Each scene shows the same named points in several views. A view is turned or mirrored, and shifted as a whole, has a little noise and may leave points out.
In the rows, zero is written as 100.

Scene 1
View 1
J_810: [111,  97,  99,  89,  92,  98,  93, 117, 100, 110,  94,  98,  83,  87, 119,
  86, 109,  84,  98, 107,  90, 105, 111,  82, 116]
J_985: [132,  88,  88,  79, 110,  56,  95, 124, 126, 125, 109, 100,  88, 115, 130,
  76, 123,  77, 121, 107,  73, 107, 101,  87, 123]
J_599: [111,  95, 102,  96, 103, 104,  90, 127, 101, 106,  87,  91,  98,  98, 112,
  96, 105,  92,  95, 106,  89, 101, 123,  84, 114]
J_470: [114, 109,  95,  86,  87,  97,  97, 115, 109, 112,  96, 109,  93,  96, 119,
  96,  85,  88, 100,  98,  99, 111, 115,  83, 112]
J_59: [124,  98,  92,  82, 108,  72,  93, 121, 121, 120, 106, 105,  91, 114, 122,
  83, 112,  81, 114, 106,  86, 108, 109,  84, 119]
J_981: [105, 106,  97,  85,  89,  99,  89, 109,  96, 110,  94, 105,  81,  86, 119,
  88, 107,  83,  94, 104, 101, 105, 106,  84, 116]
J_676: [ 98, 110, 113,  93,  74, 116,  97, 109,  83, 101,  93, 103,  70,  61, 112,
  81, 106,  90,  89, 116,  89, 111, 110,  71, 108]
J_738: [114, 104,  99,  90,  81, 101,  98, 120,  99, 107,  86,  95, 101,  87, 116,
 101,  86,  97,  94,  94,  88, 106, 115,  85, 106]
J_44: [116,  97,  95,  93,  83, 105, 103, 125, 106, 109,  85,  95,  99,  88, 120,
 103,  77,  91,  97,  94,  92, 108, 124,  84, 110]
J_457: [102,  92,  94,  88,  97, 103,  82, 113,  89, 109,  87,  95,  83,  85, 121,
  90, 123,  79,  90, 106, 102,  96, 102,  89, 123]
J_628: [110,  88,  83,  85,  78, 104,  93, 114,  93, 112,  77,  91,  92,  74, 132,
 102,  94,  80,  89,  88, 103,  96, 102,  94, 120]
J_929: [118,  98,  82,  70, 106,  62,  78, 107, 109, 123, 103, 104,  87, 110, 129,
  82, 131,  76, 107, 100,  96,  97,  83,  96, 125]
J_239: [113,  95, 114, 105,  91, 114,  99, 135,  93,  97,  83,  82, 101,  85, 104,
  99,  96, 105,  92, 109,  70, 107, 132,  76, 103]
J_692: [128,  70,  86,  84, 118,  63,  84, 131, 108, 119,  91,  76,  99, 110, 129,
  85, 143,  82, 109, 104,  67,  90,  95,  97, 126]
J_415: [125,  93,  70,  82,  89,  93, 107, 121, 132, 128,  88, 112, 106, 111, 139,
 113,  52,  71, 108,  76, 122, 111, 127,  93, 125]
J_679: [107,  86,  94,  93,  84, 112,  91, 120,  85, 105,  74,  82,  94,  72, 123,
 101, 104,  88,  85,  96,  92,  94, 109,  90, 116]
J_447: [127,  60,  91, 106, 119, 106, 110, 150, 132, 118,  86,  85, 100, 113, 125,
  97,  88,  71, 113, 108,  89, 110, 155,  79, 131]
View 2
J_457: [ 95,  69, 113,  79, 106,  87, 131, 109, 115,  93,  99,  84,  91, 125, 111,
 114,  85, 115,  69,  81, 110,  78,  95, 114, 106]
J_738: [ 91,  72, 114,  84,  98,  79, 115, 102, 111, 103, 118,  87, 114, 108, 109,
  91,  97, 110,  86, 103, 124,  94,  92,  98, 100]
J_470: [100,  75, 118,  92,  91,  75, 119, 108, 118, 109,  99,  92, 102, 107, 107,
  91, 104, 109,  78, 102, 124,  96,  85,  99,  96]
J_679: [ 83,  67, 114,  76, 111,  81, 129,  99, 113,  88, 123,  80, 108, 118, 113,
  98,  82, 114,  77,  90, 116,  79, 106, 110, 110]
J_929: [107,  69, 105,  86,  85,  98, 119, 134, 112, 102,  83,  74,  71, 133, 101,
 126, 121, 135,  66,  99, 109,  84,  86, 124,  94]
J_239: [ 89,  72, 109,  84, 107,  90, 108, 102, 114,  96, 122,  87, 134, 106, 104,
  87,  82, 101, 113,  78, 113,  92,  89,  93, 113]
J_985: [107,  79,  99,  98,  73, 105, 111, 144, 124, 104,  83,  71,  88, 127,  94,
 101, 133, 134,  90,  95, 101,  92,  82, 126, 102]
J_599: [ 95,  66, 116,  83, 104,  86, 114, 113, 115,  94, 104,  86, 110, 108,  97,
  98,  91, 108,  91,  81, 109,  91,  87, 102, 111]
J_676: [ 96,  91, 107,  88, 105,  90, 137,  89, 119, 116, 107,  95, 112, 125, 138,
  99,  69, 101,  88,  80, 123,  79,  87, 100,  97]
J_810: [ 99,  79, 110,  89,  97,  88, 126, 111, 120, 103,  98,  86, 101, 120, 113,
  99,  94, 113,  83,  86, 113,  86,  88, 109, 103]
J_447: [ 93,  65, 121,  98,  92,  75, 114, 132, 142,  78,  94,  79, 116,  93,  74,
  60, 112, 109,  96,  76,  92, 103,  93, 116, 132]
J_415: [ 94,  66, 133,  97,  80,  49, 122, 116, 128,  97,  96,  89,  89,  89,  87,
  67, 131, 115,  54, 126, 127, 109,  95, 108, 102]
J_628: [ 84,  69, 118,  80, 103,  72, 133, 100, 115,  91, 118,  81,  97, 116, 113,
  93,  95, 117,  62, 105, 123,  82, 108, 114, 104]
J_981: [100,  77, 113,  87,  99,  85, 128, 106, 116, 107,  96,  90,  95, 120, 117,
 106,  91, 110,  73,  91, 119,  85,  87, 106,  97]
J_692: [ 95,  62,  97,  81,  91, 111, 108, 144, 114,  83, 100,  59,  91, 133,  86,
 116, 120, 141,  91,  84,  92,  81,  96, 133, 115]
J_59: [109,  77, 108,  97,  80,  93, 112, 132, 122, 108,  82,  83,  92, 116,  98,
  99, 120, 120,  87,  94, 109,  96,  75, 112,  99]
View 3
J_679: [ 97,  93, 105,  79, 110,  81, 100, 128,  81, 113,  77,  68,  99,  95, 110,
 106, 109,  86,  93, 123, 105, 110, 106, 106,  90]
J_985: [131, 104,  70,  65, 128,  99, 122, 116, 100, 120,  89, 116, 100,  78, 105,
  95, 102, 122,  99,  86,  93, 127,  73, 134, 121]
J_415: [114, 114, 119,  97, 111, 106, 112,  78, 110,  86,  79,  82, 129,  91, 132,
  90,  81,  89, 110,  80, 104, 106,  68, 118, 104]
J_981: [111,  92,  95,  89, 125, 105,  91, 120,  95, 112,  92,  83,  86, 106, 113,
 113, 101, 106, 100, 108, 104, 116,  94, 113,  88]
J_929: [120,  92,  79,  82, 128,  94, 112, 115,  90, 132,  85, 100,  91, 109, 102,
  92, 111, 124, 120,  85,  89, 132,  77, 131, 116]
J_470: [111, 102,  97,  92, 118, 111,  98, 113, 100,  95,  93,  86,  98,  93, 121,
 108,  96,  92,  99,  93, 104, 108,  93, 119,  93]
J_738: [103, 101,  98,  87, 108, 102, 102, 124,  88,  91,  92,  79,  98,  87, 118,
 106, 103,  79,  97, 102, 106, 104, 103, 117,  93]
J_692: [117, 100,  72,  57, 122,  70, 126, 130,  87, 139,  71, 107, 103,  83,  99,
  87, 121, 111,  95,  95,  85, 129,  86, 130, 128]
J_44: [105, 105, 104,  85, 108,  99, 103, 116,  95,  90,  87,  80, 107,  82, 122,
 106,  97,  78,  90, 103, 108, 102,  99, 113,  93]
J_810: [111,  96,  90,  79, 123,  99,  99, 125,  95, 112,  90,  88,  91,  93, 112,
 111, 102, 102,  91, 109, 103, 116,  96, 115,  93]
J_59: [123, 105,  78,  77, 128, 104, 110, 115, 105, 113,  90, 108, 100,  87, 113,
 100, 102, 110,  96,  83,  95, 120,  81, 129, 113]
J_676: [106,  86,  92,  84, 121, 110,  83, 136,  88, 104, 102,  78,  73,  96, 109,
 127,  99,  99,  87, 129, 115, 109, 110, 105,  72]
J_599: [104, 104,  89,  79, 121,  91,  96, 130, 100, 111,  82,  88, 102,  90, 119,
 107, 110,  84,  79, 100,  97, 109, 106, 117,  99]
J_457: [104,  89,  96,  82, 126,  86,  93, 124,  91, 128,  79,  80,  92, 109, 109,
 107, 110, 104,  96, 113,  97, 120,  97, 111,  95]
J_447: [118, 122,  99,  61, 126,  84, 109, 106, 124, 110,  66, 102, 135,  62, 128,
 102,  94,  85,  55,  99,  96, 106,  86, 114, 110]
View 4
J_470: [ 80,  98,  84, 119, 110, 103,  93,  89, 108, 108,  96,  88,  88, 101,  88,
  92,  96,  87,  95,  75, 104, 116,  94, 114, 104]
J_44: [ 86,  91,  75, 136, 112, 111,  90,  91, 103, 106, 101, 101,  90, 104,  97,
  93,  85,  87,  86,  82,  99, 114,  94, 115, 112]
J_676: [ 78, 103,  83, 120, 104,  99, 101, 103, 113, 113, 103,  96, 128,  97,  67,
 105,  74, 103, 113,  93,  93, 118,  69, 127, 101]
J_628: [ 61,  89,  77, 143,  95, 100, 102,  90, 112,  97,  95,  95,  93, 106,  91,
  90,  75, 111,  90,  90, 107, 103,  98, 106, 110]
J_981: [ 70, 101,  82, 115,  98,  94,  96,  94, 116, 104,  92,  87, 101,  97,  78,
  96,  94, 103, 103,  87, 109, 112,  85, 114, 102]
J_929: [ 56, 110,  76, 100,  81,  80,  90,  76, 129,  96,  83,  74,  69,  87,  82,
  88, 115, 101, 111,  96, 121, 103,  91,  79, 100]
J_447: [ 91,  99,  44, 123, 101, 114,  64,  98, 107,  89, 103, 115,  84, 124, 132,
  92, 115,  64,  76, 107, 112, 119,  95, 103,  98]
J_599: [ 90,  97,  64, 120, 102, 103,  78,  97, 112,  97,  93, 100,  99,  93,  93,
  96, 100,  94,  91,  96, 111, 109,  84, 116, 117]
J_59: [ 76, 112,  71, 100,  97,  94,  80,  80, 119, 102,  93,  85,  71,  96,  93,
  90, 119,  77, 106,  93, 111, 115,  89,  90,  98]
J_457: [ 65,  98,  72, 119,  87,  91,  92,  98, 122,  93,  89,  92, 106,  97,  83,
  95,  93, 114, 100, 102, 118, 103,  84, 110, 106]
J_239: [107,  95,  58, 130, 111, 112,  73,  98, 106, 106, 103, 113, 110,  88,  88,
 102,  84,  88,  91, 101,  96, 114,  74, 124, 126]
J_679: [ 72,  89,  67, 140,  92, 100,  93,  97, 114,  93,  94, 102, 106,  99,  89,
  95,  77, 115,  90, 102, 109, 101,  87, 113, 117]
J_692: [ 72, 110,  46, 113,  75,  87,  68,  75, 129,  86,  89,  96,  68,  84,  97,
  90, 111,  94, 105, 126, 117,  98,  82,  67, 114]

Which points are out of place in each view (at most two, in the order of its rows)? Write none if all are in place.
view 1 | J_415, J_447
view 2 | J_59
view 3 | J_981
view 4 | J_679
